Each row is a point on a landscape with many valleys, with its height.
A ball rolls from a point to whichever of its 3 nearest points has the largest drop for the distance, and stops where none of them is lower. Distance is the straight distance between rows; heights are no part of it.
(540): [152 122 137 149 152 136 122 157  86 103]  height 451
(16): [149 143 127 124 125 133 124 156  93 111]  height 632
(183): [208 110 134 144 194  70 144 136 101  83]  height 455
(225): [118 154 128 117  99  98 142 107 133 143]  height 439
(622): [ 67 145 147 121  91 138  93  87 163 130]  height 587
(670): [183 143 151 147 178  44 114 133  75 101]  height 582
(55): [150 103 106  99 137 159 148 144 122 148]  height 252
(690): [ 70 133 133  98  95 156  94  91 170 124]  height 559
(372): [151 110 129 140 154 147 130 149  93 103]  height 434
(128): [155 131 148 160 169  84 117 143  76 116]  height 480
(399): [133 144 114 111 107 116 143 129 128 143]  height 484
(374): [115 104 107 144 115 173 153 122 172 159]  height 151
(627): [113 152 128 126 104 109 145 103 145 154]  height 408
(268): [124  90 103 129 115 208 155 122 185 150]  height 181
(605): [121 176 131 107  91  75 134 110 125 130]  height 351
(78): [ 83 105 112  93 101 176 109  94 188 129]  height 53
(365): [ 93 117 121 129 104 170 133 104 180 136]  height 305
(263): [128 126 108 113 118 131 152 126 138 159]  height 403
(473): [126 164 122 107  98  96 140 122 125 138]  height 409
(253): [ 58  98 112  69 109 170  96 102 189 148]  height 664
(144): [114 124 118 133 111 144 149 117 155 158]  height 295
(375): [143 151 148 159 139 108 116 157  83 110]  height 726
(468): [118  74  87 109 112 221 148 122 203 136]  height 187
(602): [134 181 151 146 113 101 120 151  88 108]  height 160
(645): [ 55 122 127  69 100 155  83 101 180 151]  height 561
(165): [110  80  93 106 116 209 142 112 203 132]  height 190
(451): [108 133 124 138 106 135 144 104 160 149]  height 347
(519): [145 152 149 165 153  90 115 154  78 115]  height 808
(531): [131 203 152 143  98  87 123 148  92 100]  height 266
(218): [150 140 151 165 157 100 116 155  80 114]  height 715
(452): [163 100 144 166 182 107 129 142  91 110]  height 410
(588): [128 105 110 125 123 157 154 122 157 168]  height 208
(149): [151 168 155 161 149  63 111 152  75 117]  height 885
(368): [147 195 163 160 136  40 102 154  72 123]  height 898
(689): [126 189 138 121  92  82 135 127 106 107]  height 293
(217): [159 103 138 162 168 129 130 145  88 104]  height 416
(50): [202 127 143 142 184  62 134 133  90  78]  height 440
(100): [108  95 110 126 113 193 139 114 190 135]  height 189
(153): [105 163 135 114  96  90 133  96 130 145]  height 384
(138): [131  83 101 133 130 187 160 131 162 175]  height 106
(346): [149 137 141 154 145 120 118 157  84 110]  height 573
(433): [139 180 160 162 131  72 109 155  72 117]  height 896
(328): [ 92  99 109 115 108 184 135 101 194 129]  height 220
(589): [ 89 152 149 136  97 103 120  89 150 145]  height 135
(327): [137  99 106 117 128 164 158 133 147 172]  height 157
(22): [153 118 146 166 169  97 123 148  82 120]  height 334
(493): [180 122 149 145 181  59 122 136  83 101]  height 326
(525): [156  95 113 123 148 160 135 155  98 109]  height 423
(335): [ 90  79  98  92 110 197 128 103 203 128]  height 204
(539): [ 98 135 131 142  99 136 133  95 162 150]  height 381
(191): [151 115 109 107 131 145 137 149 105 130]  height 355
(424): [164 118 143 162 180  85 131 139  78 114]  height 218
(485): [152  91 128 149 166 155 134 157  95 101]  height 428
(205): [141 158 143 146 127 117 125 153  89 109]  height 532
(631): [142 132 114 108 116 131 143 135 128 144]  height 502
(68): [ 67 112 121  82 102 161  90  93 182 131]  height 469
(141): [152 136 118 111 122 138 135 148 105 124]  height 481
(701): [ 72  95 112  80 108 175 109 100 196 139]  height 483
(571): [139 161 126 115 108 116 132 145 107 117]  height 748
(69): [ 45 110 121  70 108 163  86 104 190 165]  height 608
(278): [175 104 136 157 189  80 135 139  88 109]  height 150

For each start below, name the point where the ball stops.
(689): (602)
(519): (278)
(335): (268)
(16): (138)
(372): (138)
(627): (138)
(631): (138)
(346): (278)
(253): (78)

Two balls start at each pair of points below. Name the first point that both come to, or write never.
(218) / (368): (128)
(433) / (50): (278)
(485) / (22): (424)
(571) / (225): never
(539) / (55): (327)
(670) / (149): (278)

Call two points neighbours if one is among the 3 nearest of the other. Go from one point of each pair to the other, from neighbour to neighbour, staying as low as possible. Name the highest point that can't be avoided.
(589) / (278): (485)
(138) / (589): (539)
(138) / (602): (153)
(268) / (78): (328)
